Each row is a point on a tangle of strands that fork and nearly touch. The rows are in no order.
In the rows, zero is written as 128.
Points whose rows are less than 131 apart are linked; no others are. Some points are linked to none.
J775: [109 103 147 135 129 139 130 107 120 161  67 137 100  92 141  93  60 114
 146 178 118 107 149 133 142 131 142  61 131 114 100 143  93 145  93 184]
J922: [ 56  96 115 149 152 161 162 131 133 172  98 134 122 105 162 132 130  97
 118 153 136 109 166 150 104 105 115 113 127  95  90 152  95 129 153 116]
J726: [177 171 120  96 123 122  89 168 135 105 180 118 156 174 118 135 116 134
 126 111 146 147  77 117 119 138 100 177 154 145 169  92 164 114 105 128]
J68: [ 98  77 163 163 133 129 150 105 128  95 120 103 120 101 101 128 167 160
 102 116  70  72 143 114 148 147 181 168 153 151  81 104 153 104 171  94]
J990: [144 137  74 111  93  62 152 135 121 169  96 137 169 131 111 154 173 214
 135  92 134 149 135 151 151  83 102 154  90 114 111 119 138 183 140  41]
J599: [ 58 103 153 142 113 177 114 109 106  68 134 127 105 111 119 151 165  73
  96 108 164 111 152 143 103 167 110  98  98 130 106 153  93 119 144 133]
J278: [116 127  72 128  92 166 118 128 119 203  69 143 123 161 153 154  93 122
 100 170 149 133 134 107 109 140 131  62  91 142 151 163 106 121 113 127]
J786: [139 122 146 146 144 129 144 123 121 140 113 128  93 115 140 113  93  83
 139 158 139 142 143 137 136 119 139  87 141 115 122 138  98 130 108 187]
J907: [114 136 163 108  83 142  76  95 107  60 153 119 133 119  82 133 164 144
 114  97 137 132 128 111 129 172 115 113 114 145 126 127 133 132 105  99]
J879: [178 129 173  99 135  99 116 113 132  96 174 120 139  94 103  77  89 138
 165 130 110 132 117 122 152 135 142 161 169 109 113  95 162 139 114 147]
J919: [133 113 197  97 128 111 107  94 128  99 123 144 131  59  96  86  96 141
 177 149 128 136 167 139 145 141 119  72 138  76 100 132 120 161  74 149]
J32: [142 154 104 160 173 123 154 173 163 120 184 113 128 173 138 143 159 114
 120  82  56 121  88 121 126 106 159 213 172 161 143 119 151  80 184 123]
J74: [108 128 103 138  68 177  85 110 118 148  68 141 128 154 123 166 106 135
  92 137 147 118 127 102 120 162 146  55  80 176 158 148 116 107  99 122]
J794: [111 169 135 113 171 105 127 174 180 115 190 127 163 120 162 101 116 123
 142 123 140 126 114 169 109 100  78 209 153  80 126 100 153 141 155  78]
J145: [111 141  64 131 135 130 170 134 126 190 106 136 142 161 149 173 178 121
 116 120 143 173 136 146 105  86 106 124  84 116 137 158 107 143 148  98]
J253: [127 139  85 155 171 114 177 141 143 198 110 129 127 140 167 131 123 110
 135 128 115 159 123 140 130  77 157 131 141 139 130 143 119 123 162 142]
J949: [121 174  60  94 107 134  98 168 136 159 135 127 162 194 151 143 133 149
  87 134 165 133  85 113 105 124  79 167 116 142 166 119 159 124 129  54]
J664: [213 137 151 123 124 129  97 137 111  74 171 118 110 151  83 137 115 102
 150 111 117 158  92  90 137 148 151 142 156 158 179 109 132  93  97 206]
J427: [144 137 117 151 156 106 165 151 150 133 148 115 147 137 140 136 150 154
 126  98  63 122 112 128 144  98 172 214 163 156 121  98 160 107 173 105]
J583: [162 153 117  86  95  90  98 135 122 118 141 114 192 137  94 110 117 211
 130 110 129 129  87 112 153 132 128 170 140 147 129  72 186 151 108  65]
J621: [118 135 183  92 108 122  64  97 133  71 148 137 126  83 115  93 104 130
 145 145 152 128 147 122 125 168 100  92 144  90 116 134 134 157  69 110]
J105: [133 139  99 127 129 161 113 148 141 204  97 130 129 151 181 110  47 121
 112 192 133 106  94 107 124 132 134  98 149 139 147 126 137  93 113 149]
J269: [151 139  65 137 110 132 158 121 112 180  93 137 138 177 123 177 159 135
 118 117 130 165 119 129 124  96 154 103  89 161 156 145 107 120 132 130]
J250: [ 65  97 186 159 119 166 118 106 108  36 161 125  86  97 102 128 171  77
  99 110 139 101 159 125 119 171 120 131 120 113 101 145 107 110 155 121]
J670: [130 127 108 131 157 165 130 148 157 183 114 122 110 146 181  90  50 102
 114 189  85  82 100 101 129 141 160 129 165 165 143 137 146  73 140 165]
J344: [ 54 114 102 133 157 152 165 138 147 191 118 117 139  99 171 138 154 109
 114 142 144 124 160 168  92  76  90 138 126  80  98 147 107 130 158  83]
J486: [114  99 128 164 100 131 154 102  97  99 100 121 139 127  83 186 205 155
 115  76 100 135 147 124 155 135 182 111  89 174 120 135 124 120 163 125]
J286: [141 121  92 120  87  81 148 104  99 130 101 132 155 139  89 170 201 220
 127  68 125 161 138 142 151 106 120 133  68 127 125 128 138 178 130  58]
J847: [153 157 144 108 162 128 116 150 149 129 179 130 116 118 159  91  83  91
 157 161 144 127 109 145 124 112 102 158 160  97 140 108 142 129 122 150]
J816: [110 137 125 122  57 169  50 103 107 100 101 129 122 156 108 166 126 136
  97 116 157 130 123  94 118 180 121  61  90 172 163 145 126 117  78 118]
J175: [163 111 192 125 171  85 145 115 142  82 191 120 112  81 111  81 120 126
 176 130 107 131 137 132 150 130 142 181 173  92 100  97 151 139 139 150]
J694: [154 123 136 168 165 131 159 132 136 116 158 113  90 153 139 123 137  71
 121 122  82 127 123 118 139 124 165 150 158 155 145 118 109  84 156 184]
J657: [108 121 105 114  60 130  99  92 112 188  40 156 136 112 115 124 113 191
 133 144 137 120 153 126 126 125 120  41  62 115 111 166 111 166  85 103]
J781: [136 118 171 117 167  92 158 139 144  94 183 144 120  85 131  97 128 116
 168 120 136 148 156 167 113 114 104 167 154  65 102 112 125 154 146 128]
J496: [105  81 111 152 168 110 188 143 133 215  59 135 127  87 158 118 113 154
 144 169  90  92 139 135 138  92 157 104 151 121  93 145 110 122 155 142]
J199: [ 77 151 102 124 173 129 161 161 161 177 143 136 143 118 178 117 128 102
 131 140 157 142 146 188  96  79  59 155 122  61 112 143 121 141 148  92]
J82: [140 115 163 132 114 122 135  86 106  93 117 132 113 101  96 141 149 122
 157 103 139 161 152 143 156 130 155  74  96 131 114 139 108 161 113 173]
J909: [134 109 129 133 172 131 153 140 154 175 105 130 123 120 171  76  72 125
 121 183  78  77 103 116 134 127 169 147 171 147 109 124 141 104 149 145]
J384: [122 103 164 113 126 125 122 106 120 147  77 146 123  68 127  81  92 145
 160 168 120 109 156 148 135 128 121  71 154  90  85 132 116 155  89 136]
J701: [119 171  76  95  92 128  95 135 120 147 126 117 153 175 140 135 127 156
 106 141 180 133 105 123 107 127  64 130  98 124 147 127 138 144  99  62]
J419: [128 177 109 104 154 122 101 197 164 115 183 120 177 161 147 112 126 131
 117 110 151 117  74 144 115 117  69 224 139 116 153  95 181 131 158  63]
J908: [136 150 168  97 163  88 132 166 171  63 225 145 135 106 145 110 119 104
 155 119 171 145 141 158 108 123  68 183 146  60 125 111 141 156 138 102]
J915: [104 128 160 131  61 175  51  88 107  62 129 119 125 121  81 153 149 135
  99  96 138 128 132  96 131 187 138  89 101 161 141 124 141 114  87 119]
J192: [111 146  92 113 101 161 102 135 128 196  90 132 138 149 167 126  73 127
 101 178 161 115 119 115 105 131 111  81 122 134 146 140 130 119 100 121]
J463: [167 110 143 147 122 146 119 123 125 119 112 111 107 155 108 122  96 123
 110 150  83 108 119  78 148 167 191 126 152 190 148 116 140  85 115 182]
J213: [114 126  72 100  74 112 114 112 109 181  62 157 131 131 138 131 139 203
 121 134 154 131 153 143 114 112  79  76  57  99 114 169 101 179  94  65]
J310: [201 173 127  85 114  98  90 167 134 107 177 122 175 154 110 105  97 165
 142 120 144 137  65 107 151 141 104 182 153 149 165  79 182 148  99 109]
J926: [ 66 113 140 148 110 158 130  95 100  84 108 142 111 128 127 164 176  73
 109 103 168 135 168 151 113 146 124  62  60 131 126 166  83 144 135 159]
J164: [151 101 182 138 143 131 110 106 116  86 141 106  86 126 108  89  98 114
 128 155  93  98 121  98 153 163 168 135 160 149 116 115 130 101 122 172]
J551: [116 146  77  73  70 108  98 112 117 138  97 127 143 156 116 128 138 188
 122 115 164 138 134 133 111 140  64 101  69 108 127 142 123 186  93  41]
J478: [213 146 162 106 151 119  88 137 122  84 186 125  95 134 111 105  82  94
 159 142 129 148  83 107 134 144 131 148 167 126 172 106 149 108  99 211]
J984: [115 129  83 164 116 156 142 128 117 161 103 135 125 175 124 200 163 101
 107 111 123 148 139 123 122 120 148 100  92 167 164 146  99 110 152 149]
J48: [153 164 108 101 175 106 142 161 157 180 139 130 148 135 186  87  67 112
 154 164 136 143 103 146 127  87 105 148 156 110 136 118 141 142 116 143]
J225: [153 122 128 144  95 179  88 128 113 100 114 111 109 178 104 162 109 119
 104 125  99 111  97  66 120 182 166 117 147 202 179 122 132  63 109 184]
J518: [106  75 188 152 132 121 131  85 106  92  97 115 110  72  98  89 135 137
 134 128  92  89 158 124 161 144 173 103 145 131  77 136 113 135 127 147]
J751: [185 147 179  84 134  61 106 132 140  99 173 120 175 101  93  88  94 177
 176 126 133 149 109 128 167 130 134 163 163 101 117  78 183 172 110 127]
J234: [139 119 121 151  93  93 154 101  94 109 107 132 153 127  75 193 214 196
 131  44 110 159 144 139 155 114 155 130  84 146 113 113 139 145 139  92]
J151: [119 108 149 149 143 113 166 123 143 125 128 103 134 104 122 116 146 154
 123 120  83  97 128 123 146 117 170 183 165 137  90 100 144 116 172 107]
J790: [140 156  94 137 179 118 165 159 161 217 120 136 142 141 197  97  82 123
 150 163 116 134 110 139 127  83 138 138 146 129 138 142 135 122 145 150]
J902: [142 154 135 123 136 151 101 149 130  77 203 129 102 145 135 145 131  71
 133 120 165 145 104 125  94 141  82 148 147 120 170 134 122  97 127 167]
J746: [ 85 103 115 168 115 194 113 138 133 121 111 115 113 168 131 165 133  82
  66 145 122  95 121  88 107 183 146 127 133 179 160 147 115  59 161 137]
J479: [129 136  93 166 173 127 176 141 147 157 135 123 118 150 157 142 147  84
 128 119  95 145 116 136 134  95 169 156 153 144 143 147 113  91 167 161]
J100: [132 109 144 166 150 155 152 124 128 114 133 125  71 146 140 127 112  50
 113 142 122 122 130 117 128 140 161 109 131 158 145 143  91  95 142 209]
J18: [112  85 178 149 114 127 138  79 102 103  95 135 113  88  96 126 139 129
 138 117 121 116 168 131 152 139 169  84 113 136  96 136  92 142 117 170]
J262: [ 87 113 112 165 131 162 161 114  96 108 106 132 111 150 119 186 182  68
 106 108 144 139 157 145 114 128 148  86  72 148 148 161  85 114 146 163]
J721: [ 96  97 165 171 134 143 146 104 110  47 152 105  90 110  90 130 188 108
 108  96 103  89 151 122 140 159 168 157 132 151 106 117 125  99 168 132]
J356: [104 129 169 105  98 131  88 101 123  75 138 132 137  90 101 117 141 139
 136 117 148 117 156 130 126 146 102 115 135 106  95 120 135 146 106  92]
J14: [153 134 147 108 110 132 124 106 110  72 160 138 112 127 107 161 140  95
 145 101 173 172 144 129 113 156 113  84  94 125 151 142 112 152  87 168]
J302: [118  83 129 159 185 116 184 129 153 197  85 125 105 105 179  74  93 118
 126 175  61  60 135 120 138 113 179 134 172 130  98 155 128 110 165 149]
J499: [202 157 151  92 165 100  90 168 157 100 210 136 125 127 146  83  54  96
 175 152 149 140  90 123 128 128 103 170 168  96 167 105 152 129 105 181]
J41: [146 180  90  89 120 136  73 195 142 118 176 111 168 181 138 142 126 147
  98 127 162 120  57 121 102 139  64 195 140 152 176 100 177 112 119  91]
J782: [162 162  91  97 100  90 128 140 126 152 118 128 171 152 112 139 146 199
 132 105 131 155 106 121 151  98 110 171 118 138 133  94 159 164 130  71]
J905: [117 109 118 104  89 109 123 125 113 204  37 170 147  76 114 105 112 227
 150 145 123 107 156 143 134 110 112  65 112  87  86 138 120 172  89  88]
J624: [102 134  65 123 118 109 156 143 130 200  98 141 157 143 145 161 169 174
 117 120 142 142 139 145 114  86  95 138  93 105 113 136 126 150 158  43]
J868: [ 89  95  91 147 141 133 174 129 129 219  51 143 124  99 158 127 125 136
 135 163 132 117 166 155 114  84 129  83 128  92 102 161  91 139 138 137]
J283: [111  73 205 160 155 137 139  98 121  88 111 113  70  88 107  81 121  97
 122 154  88  73 151 115 140 153 163 118 156 120  91 138 113 120 136 165]
J839: [ 58 119 101 147 102 158 139 110 113 116 119 120 143 131 123 172 195 119
  81 105 148 130 157 141  99 134 102 127  84 122 107 147 113 127 157  68]
J484: [154 141 120 133 151 116 158 129 130 110 158 125 123 142 128 160 165 102
 140  98 140 179 132 138 122 109 123 135 130 129 140 114 114 131 136 141]
J689: [143 132 151 144 184  75 191 139 142 112 177 133 116  94 149 118 156 100
 174 100 121 164 148 168 133  88 133 177 150  88  98 124 114 157 166 143]
J888: [191 142 146 108 122 138  95 129 101  51 183 132 112 154  96 165 137  97
 147  89 161 175 113 110 126 163 123 104 111 141 183 128 122 114  90 198]

A fork is a point with three links. Follow the links from the first point to the second and name the forks in between, in order.
J726 / J427 => J990
J879 / J905 => J781 > J41
J624 / J213 => J990 > J41
J984 / J175 => J990 > J41 > J781
J551 / J990 => J41
J213 / J286 => J41 > J990

Follow the links from the first point to the second, and from the first to the third. Name the last point that the two ways share.
J32 / J310 / J234 => J990
J213 / J145 / J908 => J41
J234 / J262 / J794 => J990
J794 / J926 / J657 => J41

A fork is a point with three links, a tip a point with one. Leave the first point through the second and follow the links. Name the first fork or tip that comes.
J499 / J478 => J225
J816 / J74 => J199
J262 / J926 => J32
J599 / J926 => J990
